A landscape with many valleys, sampled at points; each row gives a point and its height.
From any point a ball rolls to the lowest of the 3 points nearest to it. It stops when none of these is lower. Distance is the straight distance between rows; heights are no part of it.
faza: [ 0.16 -0.24 -2.64 -1.13  0.19 -0.10 -1.22  0.02  4.19  0.19 -0.42  1.74
 -0.32  0.65  2.00 -0.85  1.65  0.91 -0.06  0.45 -0.73  1.30]  height 15.7
lidi: [-0.31 -0.52  1.24 -0.31  0.19  1.15 -1.95 -0.53  0.91  2.29 -1.10  1.26
 -0.74  3.64 -0.66 -0.16 -1.12  1.65  1.69 -4.78  1.41 -4.10]  height 30.3
pido: [-0.68 -0.35 -0.98 -0.40 -0.45 -0.20  1.03  0.29  4.38  0.36 -0.30  0.14
 -1.05  3.07  3.03 -0.67  1.41  0.23 -2.23 -0.47  0.33  1.45]  height 9.9
femon: [ 1.46 -0.79 -0.83 -0.80  1.41 -0.38 -2.37  0.14  1.90  1.73  0.55  1.92
  0.33 -0.47  0.29 -0.81  0.39  2.26  1.51  0.01 -1.94 -0.50]  height 35.0
Fel: [-1.30  0.58  0.52  0.32  0.11  1.56 -0.27 -0.85 -0.45 -1.07 -1.99  0.09
 -0.56  2.35 -0.65  1.56 -0.53 -0.84  1.48 -3.17  2.01 -2.29]  height 49.6
sor: [ 0.70  0.91 -3.08 -1.03  1.29  0.11 -0.58 -0.61 -0.55 -1.59 -0.74  0.13
  1.29 -1.55 -0.76  1.39 -0.51 -1.09  0.42  3.28 -1.50  1.91]  height 5.0
dal: [-0.10 -0.33 -0.08 -0.45  0.75  0.49 -1.40 -0.50  1.74  1.05 -0.64  1.71
 -0.73  2.19  0.18  0.17  0.55  1.59  0.92 -3.17  0.34 -2.19]  height 24.5
Nub: [ 0.47 -0.79  0.59 -0.19  0.67  0.50 -2.19  0.48  0.56  2.30  1.19  1.96
  1.10 -0.67 -1.69 -0.60 -0.38  2.07  2.44 -1.62 -2.04 -1.75]  height 28.7
Lupek: [ 1.51 -1.54  2.06  0.12  0.64 -1.46 -0.73  1.91  2.11  2.46  2.45  2.10
  0.22 -2.77  0.25 -2.92  1.16  2.39 -0.22 -0.15 -2.64  0.89]  height 45.4
Fil: [-0.20  0.47  1.31  1.63 -1.13 -1.38  2.55  0.27 -2.16 -1.13  1.05 -2.11
 -0.59 -1.16  0.24 -0.17 -0.07 -1.04 -1.88  1.95 -0.01  1.03]  height 28.3
Sesok: [ 0.81 -0.02 -3.49 -0.84  0.95 -0.10 -0.62 -0.15  2.96 -0.57  0.03  0.98
 -0.12  0.18  2.32 -0.06  1.50 -0.24 -0.31  1.80 -0.89  2.17]  height 18.6
fevom: [-0.55  1.01 -2.62 -0.05  0.25  0.49 -0.09 -0.17  0.87 -1.08 -1.17 -0.02
 -0.58  1.89  0.76  0.97 -0.04 -0.57  0.39  0.40  0.07  0.78]  height 13.5
Kol: [-0.85  0.13  2.81  1.13 -0.49  0.98 -0.22  0.08 -2.45  0.83 -0.29 -0.82
 -0.45  0.20 -1.98  1.28 -1.29 -0.61  0.79 -2.68  2.26 -2.79]  height 43.2
gafem: [-0.06 -0.33  1.81 -0.47  0.11  1.02 -0.26  0.56 -2.97  1.72  1.29 -0.32
  1.53 -2.39 -2.63  0.34 -1.52  1.03  1.31 -0.45 -0.64 -2.90]  height 32.8
simog: [ 0.76 -0.99  1.13 -0.01  0.18 -1.23 -0.55  1.15  3.39  2.06  1.44  1.85
 -0.73  0.65  1.98 -1.74  0.92  1.42 -1.86 -1.22 -0.87  0.98]  height 18.0
seti: [-1.43  0.91 -0.13  0.16  0.44  1.17  0.48 -0.50 -1.99 -2.12 -1.89 -1.19
 -0.59  0.87 -0.83  1.83 -0.90 -2.24  0.54  0.02  2.04 -0.33]  height 28.4
sim: [ 0.04  1.44 -0.86  1.76 -0.34 -0.96  2.48 -0.25 -1.06 -2.27  0.79 -2.03
 -0.08 -0.56  1.42  0.07  0.68 -2.66 -1.53  3.68 -0.35  3.51]  height 24.4
tola: [ 0.03 -1.87  1.05 -0.99 -0.94 -1.09  0.05  0.64  5.12  2.40 -0.14  1.60
 -0.24  2.73  2.91 -1.39  1.86  1.99 -2.17 -3.03  1.02 -0.83]  height 37.9
rud: [-1.49  1.64  0.37  0.46 -0.69  0.80  2.39 -0.59 -4.41 -2.19 -0.79 -2.58
  0.52 -1.70 -1.34  1.51 -1.76 -2.10 -0.72  1.65  1.53  0.24]  height 53.1
sul: [ 0.24  0.23 -0.95 -1.30  0.34  1.53 -0.26 -0.54 -3.24 -0.47 -0.74 -0.19
  1.71 -2.58 -2.52  1.55 -0.95 -0.51  1.62  1.50 -0.88 -1.00]  height 19.1
lik: [-1.16  1.21  0.11 -0.40 -0.80  1.34  0.98 -0.48 -4.77 -2.20 -1.18 -2.03
  1.34 -3.46 -1.71  1.75 -2.05 -2.43  0.04  1.84  0.91  0.26]  height 53.8
kida: [-1.10  0.15  3.29  1.24 -1.50 -0.33  1.87  0.27 -3.52 -0.10  0.14 -2.75
  0.41 -1.53 -2.16 -0.02 -1.83 -1.22 -0.65 -0.93  1.43 -2.04]  height 45.0
nipem: [ 1.89 -0.75  3.23  1.11 -1.32 -2.47  2.87  1.43 -0.15  1.59  2.75 -1.17
 -0.87 -1.81  1.16 -2.54  0.66 -0.06 -2.29  1.29 -0.42  2.26]  height 27.1
mol: [ 1.93  0.63 -0.42  1.23  0.22 -1.55  2.45  0.94 -0.79 -0.28  1.53 -1.80
 -0.34 -3.11  0.39 -0.73  1.23 -1.74 -1.08  4.51 -1.72  3.63]  height 14.6
rola: [-2.26  1.41 -0.99  0.45  0.29  1.30  0.94 -1.27 -2.10 -3.20 -1.98 -2.34
 -0.79  0.74 -0.09  1.79 -0.81 -2.71  0.50  0.24  1.94  1.21]  height 29.5
Gase: [ 1.53 -0.81  3.52  1.04 -1.70 -1.53  1.43  1.35 -1.87  2.10  2.48 -0.30
  0.62 -2.06 -1.22 -1.61 -0.29  1.14 -0.34  0.15 -0.86 -0.31]  height 35.1
vav: [-0.75  1.01 -0.84 -0.69  0.58  1.13  0.43 -0.92 -2.48 -2.62 -1.81 -1.05
  0.19 -0.31 -1.21  1.93 -1.08 -2.20  1.03  0.31  1.19 -0.18]  height 19.4
nepo: [-1.37  0.61  1.57  0.69 -1.29  0.63  1.87 -0.46 -4.29 -1.10  0.12 -3.02
  0.72 -2.10 -1.82  0.73 -1.70 -2.12 -0.76  0.96  1.03 -0.50]  height 50.0
kas: [-1.22  0.94 -1.12 -0.85  0.83  0.89 -1.10 -0.63 -0.28 -1.21 -1.85  0.40
  0.02  2.12  0.08  1.75 -0.71 -0.44  1.69 -1.60  1.59 -0.53]  height 40.6
bofi: [-0.12 -1.02  1.33  0.99 -1.28 -1.53  1.45  0.67  3.34  1.13  0.57  0.65
 -1.22  1.92  3.02 -1.61  1.43 -0.23 -2.74 -0.66  0.54  1.41]  height 22.8
buviv: [ 0.42  0.26  2.47  1.86 -0.64 -1.05  1.57  0.18 -2.68  0.38  1.99 -1.50
  0.34 -2.05 -1.43 -0.30 -0.34  0.05 -0.46  1.07 -0.64  0.30]  height 8.1
malob: [-0.23 -0.10 -0.36 -1.54  0.58  1.38 -2.40 -1.21  1.11 -0.15 -1.40  1.31
  0.10  2.75 -0.80  0.79 -0.50  0.93  2.28 -3.14  0.36 -2.71]  height 28.0
vop: [ 0.45 -1.51 -0.25 -1.33  0.05 -0.15 -1.46  0.56  3.90  2.29  0.04  2.56
 -0.33  1.37  1.32 -1.43  1.01  3.24 -0.56 -3.04 -0.29 -1.16]  height 42.8
vosi: [-2.98  1.54  0.49  0.58 -0.27  1.71  1.30 -1.29 -3.83 -3.61 -3.02 -3.32
  0.40 -1.33 -1.82  1.87 -2.31 -3.88 -0.71  0.69  3.77  1.47]  height 55.6
Zin: [-0.45 -0.24  1.41  1.25 -0.47 -0.43  0.64 -0.31  0.95 -0.01 -0.09 -0.14
 -0.62  2.48  0.80 -0.39  0.10  1.13 -0.64 -1.95  0.93 -0.85]  height 13.8
zol: [-0.92  0.73  0.23 -0.84  0.53  2.03 -1.05 -0.78 -3.67 -1.63 -1.78 -0.17
  1.11 -1.70 -2.57  1.73 -1.99 -1.14  1.75  0.75  1.28 -1.28]  height 19.5
Fegod: [-0.12 -0.38  1.35 -0.94  0.63  1.17 -2.90 -0.33  0.46  2.09 -0.64  1.75
  0.39  2.25 -1.15  0.01 -0.61  2.12  2.61 -4.36  0.55 -4.42]  height 30.4
Mada: [ 1.03 -1.73 -0.39 -1.49  1.25  0.16 -2.85  0.52  3.55  2.78  0.71  3.17
  0.75  0.31  0.45 -1.41  0.99  3.52  1.09 -1.98 -2.11 -1.80]  height 44.6
tavuf: [ 1.65 -1.43  3.42  1.99 -0.74 -2.30  1.29  1.22  0.29  2.01  2.58  0.65
 -0.64 -2.35  0.33 -2.10  1.16  1.34 -1.25  0.56 -1.36  1.10]  height 4.9
ribef: [-0.31  1.07 -0.41  0.30  0.06  0.43  1.19 -0.49 -2.28 -1.18 -0.52 -1.18
  0.46 -1.78 -0.92  1.62 -0.29 -1.21  0.28  1.07 -0.58 -0.02]  height 15.0
mize: [ 0.13 -0.29  0.48  0.19 -0.38  0.01  0.87  0.51 -3.41  0.42  1.29 -0.87
  1.06 -3.18 -2.40  0.18 -0.99 -0.07 -0.11  2.09 -1.29 -0.43]  height 21.6
Gutu: [ 0.50 -1.69  2.40  0.64 -1.44 -1.55  0.60  0.68  3.96  1.81  1.32  0.29
 -1.24  2.04  2.32 -1.93  1.26  1.38 -2.99 -1.66  1.43  0.30]  height 33.1
limi: [ 1.46 -0.58  1.30  0.31 -0.19 -1.65  0.69  1.34  1.62  1.17  1.86  0.32
  0.14 -1.86  1.50 -1.61  1.45  0.45 -1.62  0.67 -1.41  1.61]  height 42.2
lusef: [ 1.58 -0.37  1.78  1.44 -0.39 -2.16  2.32  1.42 -0.78  0.39  1.50 -1.20
 -0.76 -2.46  1.13 -1.19  0.49 -1.06 -1.78  3.42 -1.25  2.87]  height 9.2
nek: [ 0.43 -0.26 -0.16 -0.21  0.53  0.10 -0.02  0.00  1.18  0.32  0.28  0.46
  0.36  0.58  0.16 -0.40  0.58  0.84 -0.24  0.35  0.05  0.28]  height 15.2
mub: [-1.34  0.41 -0.36 -1.13  0.67  1.97 -1.73 -1.01 -2.11 -1.88 -3.08  0.26
 -0.04  0.80 -1.48  2.13 -1.05 -2.03  2.59 -1.21  2.03 -1.37]  height 33.3
dak: [-1.31  0.36 -2.83 -2.45  1.51  3.01 -2.94 -1.75  0.88 -2.81 -3.60  1.55
  0.45  3.40 -0.82  2.99 -0.74 -1.28  2.70 -1.36  1.83 -1.11]  height 91.2
vokid: [ 0.27  0.22  1.38  0.32  0.20 -0.01 -0.53  0.10 -0.57  0.56  0.06  0.62
  0.07  0.98 -0.58  0.09 -0.05  0.72  0.90 -1.78  0.90 -2.04]  height 13.4
Gesup: [ 0.99 -0.94  2.04  0.83 -0.66 -1.24  0.21  0.78  0.26  1.34  1.91  0.55
 -0.38 -0.13  0.09 -0.53  0.28  0.76 -0.56 -1.07 -0.24 -0.54]  height 27.0
kereb: [-1.19 -0.03 -3.63 -0.71  0.17  0.82  0.08  0.24  4.62 -0.55 -1.81  0.32
 -1.07  3.88  3.60 -0.10  1.37 -0.11 -1.51 -0.98  1.30  1.75]  height 14.9
naros: [ 0.11 -0.78 -0.18 -0.84  1.12  1.02 -3.42  0.07  0.70  2.74 -0.36  2.46
  0.97  0.96 -1.63 -0.39 -1.30  2.71  3.27 -3.75 -1.06 -3.38]  height 35.8
zazib: [-0.51  0.37 -1.66 -0.08  0.50  0.53 -0.12 -1.23  2.21 -0.23 -1.10  1.03
 -1.24  3.33  1.87  0.30  0.85  0.41  0.17 -1.76  0.71 -1.11]  height 17.7
vire: [ 0.02 -0.05 -0.72 -2.45  1.94  2.17 -3.66 -0.38 -0.20  1.04 -0.55  3.04
  1.89  0.35 -2.11  0.89 -1.30  1.42  3.19 -2.78 -0.80 -3.03]  height 31.5
Ris: [ 0.46 -0.30  2.00  1.83 -1.75 -1.69  1.93  0.69  0.72  0.26  1.32 -1.67
 -1.23  0.32  1.54 -1.21  0.82 -0.27 -2.04  0.56 -0.18  1.51]  height 25.0
rire: [-1.63  0.86 -1.18 -0.85  0.49  2.06 -0.97 -0.67  0.86 -1.49 -3.48  0.14
 -1.21  4.16 -0.12  1.87 -0.35 -1.10  1.72 -2.87  2.72 -1.25]  height 61.8
Nuru: [-1.21  0.70  1.35  1.95 -1.21 -0.24  2.95 -0.26 -2.26 -1.59  0.14 -2.93
 -0.74  0.64 -0.04  0.39 -0.48 -2.08 -1.08  0.08  1.47  0.58]  height 39.8
lepo: [ 0.13  0.84 -1.76 -1.67  0.84  1.55 -1.73 -0.66 -2.54 -0.61 -1.27  0.29
  1.61 -1.60 -1.82  1.19 -0.84 -0.79  1.90  0.50 -0.77 -0.91]  height 14.4
puba: [ 0.08  1.36 -2.21 -0.47  0.43  0.23 -0.22 -0.68 -1.25 -1.29 -1.28 -0.01
  0.66 -0.60 -0.99  1.25 -0.22 -0.81  1.20  1.56 -0.48  0.51]  height 8.2
liteg: [ 0.03  0.96 -2.61  0.04  0.84 -0.82  1.42 -0.47 -0.69 -1.46 -0.12 -0.55
  0.45 -1.29  0.71  0.19  0.93 -1.42 -0.31  3.76 -1.29  3.33]  height 20.5
Kozas: [-1.72  0.38 -4.09 -0.79  0.49  1.24 -0.89 -1.32  3.38 -2.51 -2.34  0.70
 -1.42  4.32  2.62  0.88  0.35 -1.22 -0.41 -1.08  0.81  0.36]  height 21.0
Lev: [ 1.04 -1.30  1.09  0.38  0.31 -0.72 -0.29  0.72 -0.12  2.00  2.25  1.16
  0.83 -2.09 -0.68 -1.76  0.06  1.81  0.43  0.38 -2.29  0.08]  height 56.8
zison: [ 1.12  0.42 -1.13  0.21 -0.09 -1.38  0.76  0.62 -0.21 -0.68  1.04 -0.34
  0.97 -2.48  0.30 -0.43  1.25 -0.57 -0.56  3.89 -2.65  2.80]  height 17.6
pul: [ 0.88 -1.01  3.25  1.90 -0.67 -1.15  1.25  0.28 -0.19  1.33  2.11 -0.95
 -0.89  1.27  0.40 -1.02  0.65  0.88 -0.72 -2.21  0.86 -1.45]  height 23.6
ruzib: [-1.25  0.76 -1.37  0.99 -0.38 -0.31  1.02 -0.69  1.25 -2.54 -0.26 -1.63
 -1.51  2.11  1.87  0.26  0.78 -1.47 -1.00  0.66  1.33  1.43]  height 21.4
raf: [ 1.03  0.56 -1.41  0.04  0.92 -0.36  0.14  0.37  0.18 -0.13  0.51 -0.27
  0.15 -0.48  1.29 -0.08  1.24 -0.46 -0.17  2.18 -1.29  1.43]  height 14.2
biga: [-0.50 -0.04  0.38 -0.50  0.24  0.94 -0.82  0.14 -3.44  0.64  0.14  0.01
  1.66 -3.48 -2.60  0.77 -2.04 -0.27  1.71  0.70 -0.61 -1.99]  height 27.2
Piru: [ 1.37 -0.06 -0.32  0.28  0.19 -0.86  1.24  0.55 -3.03  0.04  1.71 -1.57
  1.11 -4.20 -0.85 -0.10 -0.83 -0.66 -0.20  3.66 -1.84  1.72]  height 22.6
paz: [ 0.81 -0.02 -3.72 -1.49  1.74  1.31 -2.17 -0.63  2.01 -0.68 -1.04  2.00
  0.25  1.51  0.84  1.12  0.04  1.74  1.94 -0.73 -0.85 -0.40]  height 19.3
vimu: [ 1.34 -0.02 -0.56  0.00  0.40 -1.31  0.78  0.45 -1.37 -0.09  1.05  0.08
  0.17 -2.45 -0.43 -0.79  0.53  0.32 -0.48  2.72 -2.09  1.64]  height 17.0
guka: [-0.40 -0.96  1.16  0.54 -0.45 -0.35  0.26 -0.52  2.73  1.06 -0.01  1.05
 -1.31  3.46  1.95 -0.67  0.78  1.65 -0.27 -3.76  1.28 -2.15]  height 22.5
torav: [ 0.71 -0.53  2.87  0.21 -0.85  0.24  0.11  0.51 -3.79  2.92  2.29  0.63
  1.82 -3.56 -3.17 -0.87 -1.69  1.08  0.53 -0.57 -1.09 -1.96]  height 37.1
niki: [-1.06  0.41 -3.02 -0.15 -0.02  0.09  0.31 -1.09  3.68 -1.21 -1.07 -0.95
 -0.85  3.37  2.40  0.01  1.26 -0.72 -0.93  0.67  0.53  1.89]  height 17.4
sibis: [-0.13  0.04 -0.70 -1.99  1.62  2.35 -2.68 -0.65 -1.89  0.50 -1.87  1.84
  1.72 -0.58 -2.17  1.68 -1.01  0.57  3.25 -0.92 -0.29 -2.34]  height 27.9
Delim: [ 0.43 -0.39 -0.24 -1.05  0.87  0.67 -2.10  0.32 -0.51  0.87  0.12  1.81
  1.04  0.00 -1.22  0.36 -0.55  1.68  1.78 -1.26 -1.49 -1.50]  height 13.7
Pima: [-0.51  1.09 -3.05 -1.27  0.66  1.41 -1.82 -1.34  0.19 -2.12 -1.95  1.01
 -0.13  1.35 -0.08  1.95 -0.06 -0.45  1.14  0.91  0.25  0.12]  height 7.4
dadud: [ 0.80 -1.39 -1.00 -0.81  0.69 -1.11 -0.63  1.32  4.11  1.73  0.31  1.61
 -0.37  0.94  2.58 -0.95  1.68  1.42 -1.16 -0.62 -0.83  0.97]  height 13.3
dom: [-0.23  0.53 -4.58 -1.68  1.21  0.15 -1.86  0.26  5.16  0.22 -0.90  1.70
  0.46  1.19  2.93 -0.23  1.38  0.66 -0.67  1.10 -0.87  1.61]  height 17.8
bom: [-0.85  1.09 -1.77  1.24 -0.48  0.07  1.27 -0.45  0.07 -2.58 -1.01 -1.97
 -1.66  1.59  1.04  0.66 -0.32 -1.26 -0.45  1.41  0.48  1.65]  height 26.6
tolo: [ 2.14 -1.09  1.77  0.36  0.06 -2.14 -0.38  1.48  0.78  1.92  2.76  1.58
 -0.26 -2.73  0.25 -2.24  1.05  1.49 -1.14  1.29 -2.07  2.26]  height 31.6
Likof: [-0.76  0.54  0.34  1.26 -1.03 -0.76  1.80  0.02 -0.84 -1.31  0.25 -1.86
 -1.32  1.00  0.47  0.16  0.34 -1.19 -0.90  0.76  0.57  1.31]  height 33.5
liso: [-0.02  0.72 -2.02  0.63  0.00  0.31  0.62 -0.45 -2.00 -2.08 -0.81 -1.54
  0.32 -1.07  0.10  1.29 -0.56 -1.62  0.04  2.23 -0.45  1.50]  height 11.1
boku: [ 0.25 -0.85  1.95  0.91  0.05 -0.57 -0.69  0.67  0.13  1.96  0.84  0.79
 -0.06  0.23 -1.36  0.12 -0.38  2.36  0.80 -3.04 -0.17 -2.60]  height 18.7
riti: [ 0.57 -0.46  2.92  2.08 -1.17 -1.53  2.29  1.04 -2.09  0.68  2.04 -2.02
 -1.02 -0.54 -0.30 -1.11  0.14 -0.12 -1.66  0.32  0.53  0.38]  height 23.7
bimov: [ 1.60 -0.53  0.13 -0.88  0.25 -1.59 -0.83  1.04  2.24  1.83  1.40  1.02
  0.00 -1.51  1.19 -1.32  1.58  1.24 -0.88  1.77 -1.72  1.72]  height 46.6
tiv: [ 0.35  0.19 -0.05  0.99 -0.86 -1.32  1.25 -0.34  1.75  0.08  0.55 -1.01
 -1.56  0.85  2.16 -1.55  1.27 -0.64 -1.76  0.61  0.05  1.86]  height 29.2
sapil: [-0.81 -0.14  1.61 -0.17 -1.51  0.94  0.51  0.64 -5.18  0.66  0.65 -1.47
  1.62 -4.82 -3.62 -0.01 -2.33 -0.23  0.04  2.03 -0.34 -1.52]  height 32.0
Guza: [ 0.72 -0.31  3.40  2.34 -1.36 -1.24  1.95 -0.06 -0.96  0.86  1.50 -1.46
 -0.39  0.47 -0.02 -0.68 -0.50 -0.17 -0.88 -1.08  0.89 -1.03]  height 25.3
Buki: [ 2.28 -0.83  3.31  1.14 -0.55 -1.94  1.18  1.99 -0.58  2.17  4.08  0.61
 -0.39 -3.90 -0.50 -2.23  0.42  0.95 -1.20  2.05 -1.23  1.54]  height 22.3
Sava: [ 0.94 -0.64  4.32  3.26 -1.94 -1.30  2.82  0.33 -2.42  0.85  2.60 -2.01
 -0.47 -0.78 -0.66 -0.93 -0.70 -0.30 -1.86 -0.51  1.52 -0.15]  height 29.7
guzes: [-0.70  0.20  1.15  0.12 -0.75  0.49  0.90 -0.15 -2.94 -0.01  0.23 -0.64
  0.17 -0.32 -1.96  1.08 -1.01 -0.47  0.14 -0.86  0.67 -1.97]  height 42.9
kadu: [-1.52  1.51  1.06  2.10 -1.30 -0.34  3.00 -0.66 -2.54 -2.57  0.36 -3.78
 -0.12 -0.39  0.42  0.33 -0.59 -2.22 -1.73  1.50  0.86  2.38]  height 45.5
mudes: [-2.39  1.12 -2.12 -0.88  0.97  2.82 -1.76 -1.98  0.67 -2.94 -4.73 -0.09
 -0.97  4.04  0.00  2.69 -0.32 -2.46  1.62 -1.90  3.58 -0.71]  height 81.9
suza: [-1.43  0.37  1.86  0.78 -0.74  0.64  1.00 -0.14 -2.38 -0.51 -0.46 -1.49
 -0.68  0.48 -1.37  0.61 -0.89 -0.82  0.08 -1.31  1.84 -1.48]  height 40.7
dibiv: [ 0.83 -1.71 -2.73 -2.09  1.15 -0.41 -2.55  1.01  4.93  1.56 -0.05  3.11
  1.18  0.49  1.38 -1.06  1.95  1.95  0.97 -1.06 -1.84  0.10]  height 48.2
mobis: [ 1.53 -1.02  3.24  1.61 -1.41 -2.46  0.94  1.15  2.46  2.12  1.65  0.25
 -0.95 -0.18  1.31 -2.33  1.42  0.83 -2.90 -0.22  0.38  0.96]  height 41.3
vofe: [ 0.84  0.01 -0.03  0.89 -0.37 -1.81  1.28  0.36  0.04  0.11  1.15 -1.66
 -0.60 -0.90  0.63 -0.35  0.51 -0.31 -1.30  2.00 -0.75  1.35]  height 18.9
nubo: [-0.46  1.30 -1.06  0.69 -0.70 -0.22  2.11  0.06 -3.72 -1.99  0.59 -2.78
  0.04 -1.71 -1.00  0.88 -0.84 -2.34 -0.93  3.91 -0.48  2.58]  height 16.2
dulip: [ 1.21 -0.56  3.93  2.33 -1.97 -1.66  2.38  0.62 -0.30  0.93  2.46 -1.19
 -1.50 -0.35  1.06 -1.70  0.63  0.23 -2.80  0.45  1.08  1.20]  height 29.6
ginem: [ 0.43 -0.91  3.30  0.99 -0.52 -0.68  1.16  0.55 -1.94  1.50  1.45 -0.25
 -0.18 -1.08 -1.47 -0.88 -0.78  0.60 -0.58 -1.21  0.38 -1.75]  height 29.3
kenu: [-0.94  1.37 -2.18  0.31 -0.02 -0.87  1.39 -0.29  2.26 -1.43 -0.28 -2.04
 -1.06  0.76  1.81 -0.40  1.73 -1.62 -2.10  2.79 -0.36  4.24]  height 26.5
givo: [ 0.65 -0.85 -0.45 -1.30  1.38  0.77 -2.21 -0.25  1.64  1.08 -0.36  1.78
  0.46  1.17 -0.77 -0.03 -0.32  2.10  1.51 -1.49 -1.14 -1.40]  height 19.9
Dud: [-1.82  1.51 -2.78 -0.08  0.25  0.91 -0.23 -0.82  1.21 -2.66 -2.45 -0.57
 -0.74  3.38  1.31  1.25  0.16 -1.49 -0.48 -0.19  1.00  0.72]  height 15.1
rodur: [ 0.33  0.72 -2.46 -2.04  1.40  1.48 -2.21 -0.96 -0.75 -0.92 -1.44  1.58
  1.08 -0.46 -0.65  1.08  0.02  0.33  2.37  0.56 -1.32 -0.30]  height 11.4
luver: [-0.55 -0.49  0.25 -1.19  0.68  1.14 -2.11  0.42 -1.75  1.46  0.07  1.16
  1.89 -1.01 -2.36  0.03 -1.84  1.54  2.53 -0.87 -0.85 -2.50]  height 20.1
Sadon: [-1.02  0.77 -0.24 -1.23 -0.43  1.74 -0.43 -0.81 -5.09 -1.31 -1.83 -1.71
  2.02 -4.60 -3.16  1.90 -3.04 -2.10  0.58  2.62  1.48 -0.76]  height 56.0
zuvu: [ 1.02  0.77 -1.95 -0.72  0.47 -0.16  0.58 -0.60 -1.96 -1.57  0.18 -0.67
  0.85 -2.77 -0.57  0.55 -0.08 -0.48  0.63  2.92 -1.24  1.36]  height 10.6
Tum: [ 0.47 -0.46  2.19  1.85 -0.64 -1.65  0.97  0.02  0.34  0.33  1.45 -0.91
 -1.58  0.73  0.37 -1.31  0.15  0.58 -1.09 -0.87  0.68  0.56]  height 20.4
gibim: [-0.75  1.24 -1.93 -0.93  0.35  1.54 -1.03 -1.12 -2.96 -1.78 -1.39 -0.10
  2.01 -1.98 -1.97  1.98 -1.47 -1.85  1.59  2.38  0.21  0.06]  height 17.5
pemi: [ 0.95 -1.48 -0.44 -2.19  0.74 -0.72 -2.34  2.03  5.65  2.60  0.71  3.85
  0.59 -1.42  1.58 -2.90  2.33  2.37 -0.12 -0.50 -1.72  1.18]  height 50.7
Tubi: [-0.17 -0.47  1.91  0.41 -0.12  0.53 -1.71 -0.07  1.24  1.77 -0.24  1.79
 -0.29  2.36 -0.59 -0.76 -0.36  2.40  1.20 -3.93  0.60 -3.66]  height 27.5
monem: [ 0.97  0.44 -2.15 -0.61  0.80  0.38 -0.99 -0.41  0.35 -0.57 -0.33  0.68
  0.53 -0.25  0.30  0.27 -0.21  0.39  1.13  1.35 -1.14  0.27]  height 10.9
Kag: [ 0.12  0.03  0.34 -1.01  0.59  0.29 -0.42 -0.27 -1.09  0.37 -0.02  1.18
  0.79 -0.43 -1.54  0.07 -0.60  1.16  1.21 -0.33 -0.86 -1.40]  height 7.5
zup: [-0.28 -0.66 -1.97 -1.42  0.51 -0.15 -1.18  0.37  4.54  0.34 -0.38  1.71
 -0.89  2.77  2.36 -0.20  1.69  1.49 -0.71 -2.28  0.44 -0.46]  height 7.8
kitel: [-0.01 -0.30 -2.02 -0.67  0.38  0.01 -0.77  0.13  2.37 -0.56 -0.90  1.24
 -0.69  1.40  1.37  0.06  1.18  0.59  0.50 -0.67 -0.55 -0.16]  height 13.1
Leme: [-0.80 -1.90 -0.73 -0.82 -0.77 -0.83 -0.19  0.18  6.26  1.20 -0.43  0.93
 -0.87  3.60  3.82 -1.62  2.18  0.46 -3.07 -2.07  1.37  0.75]  height 25.2
Rodo: [ 0.62 -0.14  1.17  1.76 -1.64 -1.83  3.08  0.52 -1.08 -0.74  2.01 -2.52
 -1.45 -1.24  1.01 -1.43  0.77 -2.02 -3.04  3.26  0.54  2.52]  height 21.2
mora: [-0.58  0.78 -3.54 -1.75  0.27  1.17 -0.95 -1.11  3.49 -0.93 -1.67  1.08
 -0.21  2.95  1.75  0.55  1.08  0.04  0.80 -0.49  0.26  0.29]  height 17.1
rivag: [-0.78  0.69 -1.38 -1.91  1.44  2.29 -2.63 -1.51 -0.87 -1.38 -2.56  1.45
  0.89  0.66 -1.71  2.10 -1.08 -0.81  2.34 -0.59  0.24 -2.16]  height 29.4

Call two points neighbours if one is among the 3 nearest of the other. Go from one point of each pair to the other, from neighbour to neighbour, staying as low as possible. Name the highest point that can't be avoided.
pido / kitel: Kozas
zup / buviv: Piru
kitel / sor: fevom
zup / tavuf: nipem

Two balls start at each pair of points below. Name the first point that both come to, or write none.
nubo / rud: puba
guka / dal: Kag
sul / lik: none
malob / lidi: givo
naros / Fegod: Delim
